Points, in no order, along strands that fork and pass close to each other.
In the rows, 128 means zero.
Two points are linked if the straight distance between their rows is under 80. Some points are linked to none.
j861: [182 126 121 115 188  89 158 144 136 145 115 137 116  66 126 145  90 105
 169 119]
j949: [103 163 114 106 152 196 144 121 149 153 130 116 141 153 156 111 174 132
 113 129]
j376: [181  68 133 128 169  89 156 177 144 157 147  86 101  59 107 156 168 112
  73 133]
j801: [106 140 127 125 141 114 116 140 177 166  89 100 157 163 153 146  89 116
 170 159]
j176: [163  77 105 185 152  59  98 136 119 132 128  91 147 106  91 160 185 142
 115 126]
j750: [126 177 179 138 103 135 112 130  92  95 115 168 139 138 150 126  83 104
 171 156]
j838: [101 131 156 127 130 128  53 148 122 127  74 112 146 177 191 126 128 118
  72 152]
j208: [138  94 135 159 133  88  65 145 144  96  81 108 115 133 132 119 108 136
 103 117]
j670: [100 115 102 141 105 106  94 132  88 163 131  98 184 139  69 138 184 143
 125 166]
j623: [ 90 167 171 123  82 182 174 100 124 121 111 184  99 182 149 131  76 114
 166 154]
j570: [133 162 126 124  68 144 142 108  71 105 167 165 135 130 149 111 154 143
 125 130]
j898: [131 136 139 134 124 148 102 110 124 110 111 141 118 165 196 110 163 153
  53 100]
j420: [149 183 126 145 151 133 148  83  99 114 159 185 149 122 142 135 103 114
 205 113]
j124: [168 118 136 105 178 157 183 140 220 134 129 105  85 133 149 144  94 123
 105 111]
j987: [122 157 105  92 169 202 162 144 167 146 146 108 123 141 139 109 180 122
 114 108]
j794: [ 95 142 133 139  71 118 134 113  87 114 149 154 121 131 115 131 112 135
 183 137]
j53: [102 129 133 121 105 155  95 126 116 126  99 118 134 156 165 107 173 146
  60 131]
j933: [ 62 165 128 112 136 154  79 139 118 148  86 136 154 148 124 110 103 108
 200 147]
j89: [124 114 110 161 190 119  64 133 138 109  80 121 122  95  96 117 130 118
 180  75]
j849: [ 72 108 121 142  78 116 168 101 147 137 145 129  98 130  78 136 100 161
 164 120]
j138: [117 165 156 135 115 174 167  87 146 123 110 185 116 189 174 133  87 125
 142 139]
j938: [177 172 111 155 161 144 142  80 103 102 162 185 139 118 151 122 127 130
 174  91]
j183: [ 81 163 118 101  82 179 156  96  89 128 158 172 116 136 112 105 143 143
 148 113]
j809: [151 110 108 147  80 119 145  95 103 121 172 129 131 111 101 138 191 168
  71 112]
j210: [136  93 113 140 190 122  72 149 178 107  71  95 110 108 111 116 128 121
 162  89]
j928: [161 162 162 184 146 149 124  95 134  76 101 202 110 148 154 137  90 112
 173 124]
j273: [109 109 138 175  94  80  48 142  80 105 108 131 150 140 127 121 133 133
 131 159]
j478: [118 158 112 133 159 206 121  96 137 120 102 162 123 169 167 105 167 144
 126  84]
j983: [157 122 118 160 169 140 101 121 163 112 125 101 130 135 163 133 196 140
  78  96]
j944: [158 124  97 153 191 143 190 104 157 135 168 129  87  90 106 129 169 133
 144  59]
j229: [135 146 178 130  83  78 100 167  70  87 134 138 139 122 138 127  55 109
 155 189]
j82: [131 127 126 108 136  80 132 149 115 159 122 132 157 114 127 151  69  94
 211 166]
j696: [179 157 136 151 195 137  87 117 137 105 100 162 150 131 181 125 118 116
 159 107]
j232: [131 117 126 146 103  74 109 132 126 139 153  95 154 144 152 147 121 130
  74 169]
j528: [120 116 125 143 165 112  90 144 191 147  75  93 138 140 133 149  95 119
 172 139]
j533: [ 99  87 141 145  69 102 154 108 165 133 133 121  98 149 128 153  97 163
 120 135]
j440: [ 91 139 108 126  65 144 143  94  93 142 160 130 156 147 122 127 180 156
 102 144]
j587: [151 148 148 190 128 118 123  84 163  98 107 175 120 154 157 154  78 133
 180 122]
j505: [163 141 138 160 177 138 102 120 184 109  77 144 128 168 176 128 111 132
 126 109]
j603: [ 77  79 129 169  98  87  95 133 166 123  88 115 112 160 106 134 105 153
 140 134]
j190: [115  94 151 156 136  80  55 154 158 103  57 122 130 149 142 126  82 128
 142 139]
j477: [131 125 155 155 158  98  66 144 168 115  62 112 147 157 168 135  82 110
 126 139]
j756: [ 99 133 112 116 117 155  96 136 118 146 112 102 168 144 135 111 181 138
  94 137]
j566: [144  72 131 120 119  78 162 149 161 141 140  97 106 107 106 148  83 130
 115 141]
j519: [123 106 122 122 146  78 156 153 159 179 131  94 145 120 117 158  90 113
 168 162]
j921: [ 63 141 112 129  66 144 126 110  86 162 136 133 168 167 119 126 173 136
 135 158]
j567: [127  95 119 169  71 112 120 101 115 112 140 126 126 147 116 134 185 171
  59 112]
j406: [139 124 135 109 114 153 183  95 156 110 129 165  80 123 123 129  75 135
 144  98]
j107: [153 138  97 138 153  95 158 127  85 166 151 129 146  71 107 149 154 117
 176 133]
j686: [158 148 123 138 168 114 116 124 155 143 119 110 166 153 178 142 121 129
 145 145]
j410: [149 134 181 118  95 143 115 133 101  76 113 154  87 158 191 111 101 133
  40 110]
j400: [191 129 111 149 185 131 167 111 156 112 142 147  93  98 135 136 145 135
 148  70]
j787: [107  95 132 157 112 115 106 128 166 111  94 126 100 142 135 128  85 143
 144 108]
j86: [ 80 179 126 139 162 171 151  79 140 148 138 159 121 142 109 116 113 137
 199  82]
j564: [181  80 137 114 178  96 123 171 135 142 138  72 118  84 126 133 151  96
  56 130]
j700: [158  91 121 121 122  77 114 146 101 116 139 112 136  91 105 126 144 129
  83 133]
j658: [154 142 102 103 114 168 171 109  82 150 187 120 150  95  93 125 219 137
  76 120]
j272: [148 157 135  91 139 165 170 107  96 105 142 178  95  90  95 103  84 112
 184  81]
j951: [122 176 124  81 143 158 164 115 118 149 149 153 133 116 122 121  92 109
 193 124]
j525: [165 137 108 143 175  97  97 157 107 148 140  85 178 107 131 139 203 108
  98 143]
j877: [131 139 102  95 137 115  98 146  48 146 132 126 184  82  85 114 171 103
 160 151]
j521: [138  96 160 170  89  51  80 138 103  79 123 119 111 139 153 135 111 150
  65 135]
j38: [115  95 116 190  85  71  71 117  90 114 123 125 156 148 104 139 165 150
 118 143]
j54: [ 94 118 126  76  79 142 139 147  83 105 129 140  98  92  68 100 102 120
 143 126]
j152: [174 141 151  73 163 111 140 156 103 117 105 157 137  75 127 117  54  83
 170 134]
j254: [ 73 164 141  99  90 188 134 116 102 135 105 161 116 168 148 101 126 122
 144 132]
j675: [149 115  99 188 140 117 120  98 134 109 144 121 130 117 117 137 182 161
 138  93]
j723: [147  95 121 141 175  83 138 184 165 185 144  74 127 109 113 175 178  96
 120 172]
j969: [198  98 115 157 177  81 171 147 162 140 136 104  85  66 129 158 149 122
 127 110]
j414: [122 108 103 139 115 183 157 103 174 126 139 107  90 142 123 126 194 162
  67  91]
j196: [202 145 156 159 162 112 140  99 162  96 126 170 143 155 193 141  79 113
 110 137]
j444: [ 61 160 113 127 120 153  76 125  94 152  92 135 166 150 121 114 148 118
 178 147]
j432: [160  62 116 161 171  64 104 159 125 143 113  74 124  97  86 155 167 126
 115 139]
j608: [197  98 114 144 172  95 149 128 147 113 132 125  96  81 132 142 133 129
 132  78]
j704: [127 172 139 158 152 187 103  88  92  81 115 207 126 151 160 102 135 134
 162  91]
j964: [117 124 125  83  86 139 128 158 100 165 163  88 166 129 112 134 158 117
  33 180]
j147: [150 152 148  63 120 157 164 128 134 125 141 154 133 144 170 126  73 110
  98 154]
j115: [120 136 109 152 152 109 122 127 177 156 127  93 153 155 152 151 144 132
 150 139]
j356: [106 177 129  81 121 169 154 121 122 158 131 145 148 145 140 115 108 111
 151 144]
j620: [126 195 144 125  86 151 141  99  65 110 164 180 148 152 162 122 136 140
 161 141]
j751: [133 110 113 120 154 100 125 159 114 160 136  94 159  98  87 148 176 114
 129 152]
j239: [122 149 125  79  92 132 167 145 102 165 168 111 172 136 147 125 126 121
 108 181]
j154: [ 54 103 118 125  88 154 168 110 147 146 140 133  85 130  54 110 118 154
 142 102]
j991: [107  72 120 171 122  72 103 151 184 150 115  71 137 150 103 155 140 150
 114 157]
j571: [122 126 101 166 127 166 148 102 161 137 150 113 119 146 142 130 216 164
  85  95]
j163: [122 123 109 107 115 117 169 119 124 145 149 134 114  91  97 135 100 124
 171 119]
j44: [120  95 129  83 136 120 166 165 147 166 133 101 114  87  97 130 108 105
 138 149]
j11: [109 135 120  86  86 157 178 138 122 174 182 111 142 131 123 129 148 132
  92 165]
j738: [ 96 121 119 118 163 138 134 134 175 140 102 109 107 121 104 132 113 125
 169 107]
j206: [ 94 143  99 155 145 170 179  87 172 158 160 115 100 145 107 124 180 153
 140  87]
j864: [138 129 165 179  99  67  68 142  98  81 119 130 128 147 172 135  95 139
  90 145]
j984: [122 186 178 167  84 132 109 116  64 102 138 169 135 158 161 135 108 133
 178 166]
j494: [167  99 111 115 172 129 184 162 120 162 154 112  81  50  59 140 206 112
 108 104]
j145: [143 130 122 154 178 120  70 128 140  96  90 151 122 109 129 116  98 114
 190  95]
j973: [105 121 116  95 134 133 154 133 147 144 118 124 113 109  97 126  79 111
 173 116]
j706: [151 152 147 107 139 190 162  99 140  88 116 192  92 143 151 116 100 125
 124  94]
j515: [171 135 134  88 141 155 152 131 126 121 167 120 125 125 168 109 145 139
  37 122]
j473: [133 154  93 111 117 154 140 117  69 148 173 113 176 109  97 132 224 132
 100 143]
j796: [ 90 163 171 117  78 174 135 120  91 111 106 173 109 166 147 126  99 116
 160 143]
j627: [135 141 142 157 145 124  83 125 119 100  97 159 139 123 128 121  75 113
 193 126]
j959: [123 118 114 142 125 139 193 105 191 175 178 103 102 132 119 158 136 146
 137 117]
j407: [135 166 141  69 152 166 166 125 119 125 122 163 114 101 121 103  78  95
 168 112]
j772: [176 156 133 108 177 146  97 138 104  98 106 162 138  98 139 102 106  94
 166 111]
j336: [138  95 119 117 193 106 105 171 166 126  76  87 113  89 100 123 113 107
 156 111]
j752: [113 114 124 119 119  78 132 146 128 151 129 110 149 118 106 142  83 113
 179 166]
j207: [113 103 139 164  60  96 170  89 154 124 155 149  96 154 155 164  98 163
 129 134]
j125: [110 105 117 163 106  80  71 141  87 133 123 111 184 146  97 134 179 142
 108 169]
j697: [166 151 165 147 116  74  79 142  88  97 126 137 145 146 178 130  86 117
 114 149]
j822: [117 140 141 159 122 131 138 101 175 120 101 167 105 154 138 143  62 135
 177 114]
j467: [175 166 139 152 186 151  92 110 109  88 112 185 148 114 156 109 110 105
 178 108]
j802: [135  76 138 186 101  60  68 125 109  80 121 115 133 130 124 126 140 149
  65 126]
j51: [183 154 144 135 186 151  81 129 119  87 100 165 158 141 191 116 122 116
 102 114]
j814: [148 122 107 171 157 113 104 110 136 111 120 120 128 115 130 133 147 146
 161  91]
j289: [ 86 166 128  93  68 203 153 102  69 115 141 167 109 147 131  97 153 140
 114 115]
j132: [171 158 166 158 119 136 125 109 114  55 124 197  95 116 151 123  75 119
 160 114]
j305: [139 124 141  94  95  78 151 149 107 148 164 118 151 115 146 147  74 112
 117 188]
j236: [126 149  99  99 136 140 121 132  60 155 147 115 190 108  93 118 198 113
 128 144]
j178: [166 136 123 111 193 173 113 136 171 106  94 124 117 135 152 115 136 124
 109  88]
j448: [161  75 119 142 175  88 134 169 149 145 122  84 106  80  92 142 162 121
 115 111]
j514: [129 107 127 113 137 112 121 155 163 137 120  83 129 130 126 127 118 128
  89 145]
j939: [120  71 127 176 107  85  69 130 137  90  97 107 109 127 115 130 142 161
  88 109]
j795: [119 131 149 114 101  73  70 171  76 113 123 115 162 140 148 130  94 113
 103 175]
j282: [ 73 115 124 105  88 117 114 154 107 173 134  90 175 156 111 131 138 124
 104 194]
j745: [157 161 151 117 169 150  48 136  84  89  89 156 158 155 195  97 139 112
  93 123]
j765: [153 174 141 147 161 121 110 112 158 128 111 147 177 177 199 151 101 106
 134 155]
j854: [130  80 119 147 103  92 128 129 124 104 129 130 101 107  97 133 106 152
 138 118]
j979: [101 119 112 102  88 132 121 137  89 170 142 104 171 138  58 129 186 136
 104 167]
j74: [130 147 152 132 140 124  64 137 104  96  97 144 145 144 169 112 104 115
 132 131]
j416: [165 124 156  78 147 134 138 156 118  91  95 160 101  85 106 111  60  90
 150 119]
j304: [ 94 137 124 109  80 154 175 128 155 179 146  99 146 152 130 138 153 147
 100 167]
j661: [126 133 111 121 131  96 113 137  64 136 136 132 171  91 113 117 127 106
 177 145]
j40: [175 105 138 127 167 118 117 144 182 109 119  94 105 117 155 120 129 132
  78 105]
j791: [111  98 137 157 101  57  68 158  89 103 108 128 142 129 108 124 100 127
 170 172]
j237: [188 137 149 135 161 176 172  88 146  71 130 200 101 140 162 122  89 128
 125  79]
j37: [125 117 114  85 107 175 170 114 123 122 146 136  98 104  94 111 141 135
 118  91]
j491: [111 106 108 139 130 178 148 127 186 152 152  92  97 134  92 142 198 147
  84 110]
j813: [143 151 146  64 135 134  81 165  70  98 114 130 155 107 147  89 116  92
 103 133]
j2: [114 120 146 108 106 101  81 158  94 118 117 106 155 131 136 111 118 116
  79 158]
j512: [ 81 146 133  98  63 160 137 121  56 104 144 164 113 122  91  98 138 133
 157 126]
j179: [ 72 113 110 150 125 151 155 127 189 180 143  83 118 150  98 152 153 146
 138 134]
j231: [144 185 133 126 145 136 123 109 140 132 118 164 166 158 176 141  93 112
 166 155]
j309: [160  94 134 101 152 108  99 176 111 131 140  65 136  98 102 127 161 110
  28 147]
j292: [122  95 138  89 114 115 139 174 147 176 155  65 147 131 131 143 115 110
  62 187]
j340: [149 154 138  86 145 143  94 162  96 112 108 143 150 109 142 100 102  88
 139 139]
j975: [106 131 145 138 125 111  89 143 149 145 102 102 143 185 197 142 105 130
  72 160]
j925: [125 123 149 131 105  69  95 169  78 105 130 131 142 120 131 124  83 117
 151 161]
j507: [127 150  95 142 165 162 191  90 161 151 184 119  95 117 116 137 166 146
 151  77]
j418: [106 154 128 118  55 167 148  95  52 101 160 171 115 128 118  99 182 151
 102 111]
j826: [157 124 138 141  69 115 185  90 129  87 170 162  86 132 142 134 102 156
 122 111]
j504: [110 119 139  96 103 100 136 157 137 183 157  86 169 151 145 135  95 117
  81 198]
j19: [100 133 101 163 123 159 144  91 169 142 142 115 113 156 138 131 174 158
 125  95]
j16: [132  75 125 146 114  66 102 144 128 136 134  79 143 135 116 142 131 137
  56 159]
j906: [150 161 152 140 135  89  76 138 101 105 115 147 175 137 170 130  97 103
 151 160]
j110: [105 160 154 171  67 120 127 100  82  98 144 172 114 151 135 132 104 145
 187 145]
j83: [118 140 125  97 104 146 174 112 101 120 159 160  89  80  82 118  86 114
 172 109]
j134: [135 161 130  73 174 203 158 122 154 124 112 163 117 144 133  95 114 105
 144  94]
j111: [135  83 102 175  86 103 154  80 124 134 165 127 119 115  77 160 175 165
 100 116]
j840: [124 147 148 114 145 141  50 153 105 109  79 128 147 161 192 104 144 113
  74 127]
j879: [ 91 149 130 117  97 188 102 105  72 115 119 161 125 156 150  89 193 138
 105 102]
j740: [ 88 161 138 133 144 161 149  96 179 152 106 148 116 166 141 143  74 128
 176 121]
j733: [135 144 135  94  95  98 151 138 110 173 170 105 178 141 160 143  91 114
 107 194]
j721: [149 161  84 109 157 163 182 105  94 144 185 136 135  92 104 124 204 121
 132  98]
j980: [128 109 135  81 115 123 110 178 110 149 140  78 148 114 115 116 156 121
  20 159]
j945: [ 73 122 109 128 125 135 145 145 173 184 128  83 145 149 109 150 132 128
 154 167]
j105: [112 112 130 124  96 102  73 157  49  91 118 132 158 112  86  96 142 119
 137 148]
j558: [156  97 132 137 151 122  86 149 150  89  92 105 109 125 152 105 139 134
  48  96]
j461: [133 119 122 146 146 125  86 133 161 126 114  92 132 156 175 124 170 141
  52 120]
j332: [147  73 113 157  93  69 154 111 113 100 152 136  94  89  82 142 122 156
 135 110]
j779: [168 106 161 114 130 124 119 129 158  90 103 134  93 124 151 116  74 127
  80 100]
j459: [129  79 130 143  88  87 147 132 187 140 140 103 107 128 127 156 103 157
  97 143]
j803: [180 111 159 145 144 108 127 119 175  65  93 157  93 134 157 128  58 122
 109 108]
j978: [109 155 150 165 124 178 136  77 140 109  95 192 106 181 173 135 102 131
 158 111]
j480: [194 107 116 145 195  70 156 163 141 150 118 113 109  54 134 160 122 106
 155 109]
j734: [107 139 108  68 125 196 176 130 124 149 154 114 102 106  80 103 156 120
 122 103]
j42: [ 95 179 135 145 134 166 129  86 116 122 135 183 113 137 116 111 104 130
 201  92]
j8: [ 71 109 140 183  74 113 111  96 114 105 105 147  98 167 121 138 134 163
 155 124]
j62: [141 140 155 122 129 169 165 105 169  93 103 183  83 141 134 116  56 117
 138 110]
j715: [117 142 153 162 124 129  84 123 115  97  89 160 131 147 152 117 112 132
 157 122]
j18: [ 78 157 125 109 165 164 130 117 155 149 101 138 128 144 112 122  80 106
 193 123]
j343: [141 107 114 196  95 102 118  79 136 113 148 129 126 147 151 142 185 179
  78 106]
j541: [ 99  80 104 165 103  90 170 108 167 143 149 119  98 115  74 158 102 156
 164 121]
j205: [115 132 123 166  98  78 107 123 133 135 131 119 163 164 172 152 126 151
 116 161]
j754: [149 132 159 122 114 161 135 107 121  98 121 147 106 169 203 110 136 146
  26 105]
j962: [139 137  90 122 123 158 179  99  99 157 179 111 128 101  93 131 207 138
 116 104]
j816: [157 109 133 117 155 144 198 132 224 160 168 102  81 122 145 155 123 127
 117 126]
j690: [150 137 121 142 137 141 102 108  96  80 131 174 120 109 133 107 140 134
 140  74]
j216: [110 160 145 111 117 112  87 152  85 124 110 144 157 117 130 114  92  92
 199 164]
j91: [164 116 164 123 115 134 118 124 128  74 114 152  89 129 167 104 107 146
  56  99]
j390: [180 146 137 164 182 131 130 105 184 112 109 149 137 160 187 151  90 130
 119 124]
j68: [131 100 109 170 137  86 114 134 164 143 129  88 150 133 123 158 152 139
 126 140]
j413: [138 163 147 107  67 153 181  99  83 119 182 166 128 155 183 122 135 150
  81 143]
j782: [136 113 127 126 185  99 100 163 178 141  85  95 139 107 122 133  90 105
 169 130]
j985: [141 176 132 133 121 118 132 104 104 130 143 167 153 133 151 135  97 112
 193 143]
j804: [ 93 128 129 108 172 182 136 126 185 136  94 114  86 122  93 107 110 128
 151  77]
j537: [170 142 128 102 159  96 142 140 108 124 126 144 139  87 142 138  94  98
 159 129]
j500: [136 125 123  70 121 181 155 125 129  99 123 153  91 105 116  87 131 139
 102  78]
j576: [ 95 109 127  88  99  90  98 173  93 160 131  89 167 139 107 127 110 111
  98 209]
j260: [165  94 127 145 182  78 103 175 159 159 135  51 143 113 121 156 185  97
  91 155]
j618: [123 159 127 114 148  99 106 149 109 142 110 130 169 123 141 138  85  84
 203 160]
j106: [166  86 106 188 118  65 106 107 107 119 151 110 151 112 104 151 190 160
 106 124]
j674: [ 73 146 101 124 108 152 102 127 102 162 128 102 183 167 116 116 193 134
 117 161]
j6: [ 92 114  95 121 130 174 146 100 130 115 140 123  89  96  44 105 176 149
 125  67]
j828: [135 114 118 176 147 116  74 117 156 103  94 121 129 139 156 128 155 150
 131  98]
j137: [160 125 135 109 165 157 151 138 185 116 116 121 103 130 158 120 112 127
  92 105]
j457: [177 152  89 136 160 139 161  98  67 137 178 145 141  71 117 127 197 132
 144  80]
j628: [ 73 117 128 114  70 128 138 128 131 163 133 103 144 160 122 129 130 137
 124 175]
j981: [135 114 125 135 114 107 124 131 139 107 122 129 117 126 135 139 110 144
 128 112]
j290: [136  84 123  94 103  94 156 151 129 139 128 112 113  89  98 128  83 127
 125 143]
j630: [108 141 113  66 150 188 170 150 142 159 148 102 131 118 110 109 158 109
 120 126]
j217: [ 80 168 112 130 177 188 153  81 157 150 147 127 105 145 101 108 136 128
 180  71]
j649: [129 129 149 122  75 145 187  92 131 102 154 177  72 123 115 131  87 146
 147  97]
j362: [150 114 128 161  72  98 180  77 153 113 181 152  97 136 148 158 117 168
 111 116]
j122: [184 152 134 138 142 144 156  92 120  90 152 191 111 132 156 132 107 141
 138  90]
j159: [112  91 121 136 122 124 116 140 176 123 108  97 109 132 114 125 141 145
  91 117]
j858: [150 125 103 143 156  93 122 145 100 171 152  86 183 115 112 157 207 114
 122 159]
j114: [ 99 124 139  72  86 120 149 161 112 136 117 127 127 126 108 118  82 114
 136 159]
j344: [107 149 118 124 117 102 100 143  57 126 138 144 154 107 106 117 107 107
 215 154]
j625: [134 105 115 148 161  73 150 167 166 188 137  80 137 113 112 172 140 111
 161 174]
j295: [100 101 121 122  57 118 134 111  87 132 157 126 141 139  93 129 156 154
  84 146]
j613: [140 105 117  96 147 141 170 167 124 179 158 101  99  64  65 149 184 107
 111 131]
j112: [ 99 140 139 150 107 105 112 125 159 147 111 117 153 184 190 142 110 144
 123 155]
j668: [ 81 150 119 107 190 197 145 113 171 148 115 128  98 136  89  99 141 119
 167  66]
j279: [ 68 157 108 111 135 141 134 146 155 185 125  93 173 162 128 138 134 115
 161 183]
j456: [181 115 116 155 191  89 102 166 151 145 151  77 144 113 141 155 204 112
  85 136]
j640: [ 58 152 131  90 107 174  95 132 101 143  87 133 147 164 140  97 136 124
 144 150]
j253: [101 171 107  97 130 185 155 120 148 169 140 112 159 149 135 127 140 126
 150 139]
j319: [135  62 109 162  89  80 166 114 120 143 160 120 110 103  62 165 137 158
 119 135]
j174: [ 96  71 114 158 119  70 100 147 170 145 106  88 126 146 104 146 102 142
 147 150]
j238: [129 124 107 184 162 148  85 112 164 112 102 109 129 145 162 129 197 154
 109  86]
j698: [131 113 104 127 139 150 170 108 120 121 147 125  92  75  50 117 167 144
 130  68]
j841: [145 104 126  72 140 134 191 175 130 186 145 102 104  60  85 131 140  94
 123 144]
j671: [110 105 125  87  74 130 138 145  87 172 165 100 167 126  71 136 166 131
  71 184]
j903: [104 163 147 148 122 179 129  77 124  97 104 194  91 146 139 115 101 130
 177  96]
j908: [129 132 137  68 126 117  83 172  64 122 126 106 172 114 135  97 123  96
  78 160]
j584: [138  85 126  97 137 102 130 180 139 160 135  68 138 109 115 137 122 113
  79 162]
j790: [146 108 124 132 128 134 195 107 203 144 158 115  92 126 128 152 108 152
 128 114]
j226: [209 131 155 133 161 105 125 123 149  86 117 159 122 135 181 130  66 114
 105 119]
j894: [131 114 122  98 159 105 124 180 127 168 125  77 150 107 103 137 140 101
 120 169]
j120: [139 124 142  77 129 181 129 130 125  75  94 162  76 106 116  80  95 131
 112  84]
j100: [148 158 112 121 197 189 118 116 149 114 109 146 130 142 161 104 158 133
 139  78]
j306: [103 116 124  60  97 151 160 150 116 132 137 130 110 104  87 110  96 111
 136 138]
j557: [ 62 101 111 116 112 178 159 114 145 146 137 112  92 109  41 116 153 149
 129  89]
j364: [105 116 143  67  81  92 143 162 122 145 146 109 140 122 122 129  70 106
 120 183]
j748: [146 100  99 208 108  75 116  88 133 112 157 123 138 125 129 145 174 175
 112 105]
j517: [102 101 112 156 111 110 175 120 183 173 169  89 115 130  87 167 149 149
 141 144]
j942: [161 126 157  78 150 154 112 147 122  79  86 154  97 103 131  89  72 102
 127 101]
j601: [106 165 120 118 142 134 136 127 164 187 123 108 178 167 171 149 116 119
 162 165]
j72: [148 142 146 141 187 137  67 136 163 105  62 133 156 157 182 123 101 104
 135 132]
j26: [ 65 145 131 112  43 139 153 120  73 119 153 158 104 131  81 115 118 138
 169 148]
j988: [ 70 129 137  95  77 157 114 141  72  94 121 158  97 105  67  87 123 131
 154 115]
j574: [118 170 191 130  82 123 115 165  77 100 119 155 135 144 143 119  64 110
 175 185]
j684: [ 56 133 114 125 138 142 106 133 145 159  92 117 141 139 102 122 102 118
 194 128]
j47: [159 114 100 115 173 139 180 134 113 136 145 127  84  46  74 121 188 130
 125  73]
j167: [102 164 104 122 127 191 142  99 123 143 129 151 134 152 148 111 169 150
 137  98]
j769: [144 106 139 130 142 132  98 149 155 110 116  94 112 148 173 117 149 143
  17 117]

Follow the links from the first point to the second, and from the first to the third. Name the last point that the two ways share.
j336, j407, j983 | j137
j790, j854, j969 | j137
j364, j840, j125 | j925
j159, j473, j984 | j584

A fork is a point with three links, a tip a point with one. Leave the first point through the second and follow the links. Name the first fork or tip that comes.
j658, j473 | j584
j671, j979 | j925
j507, j944 | j949
j981, j854 | j748
j613, j494 | j541
j2, j908 | j16
j973, j738 | j132
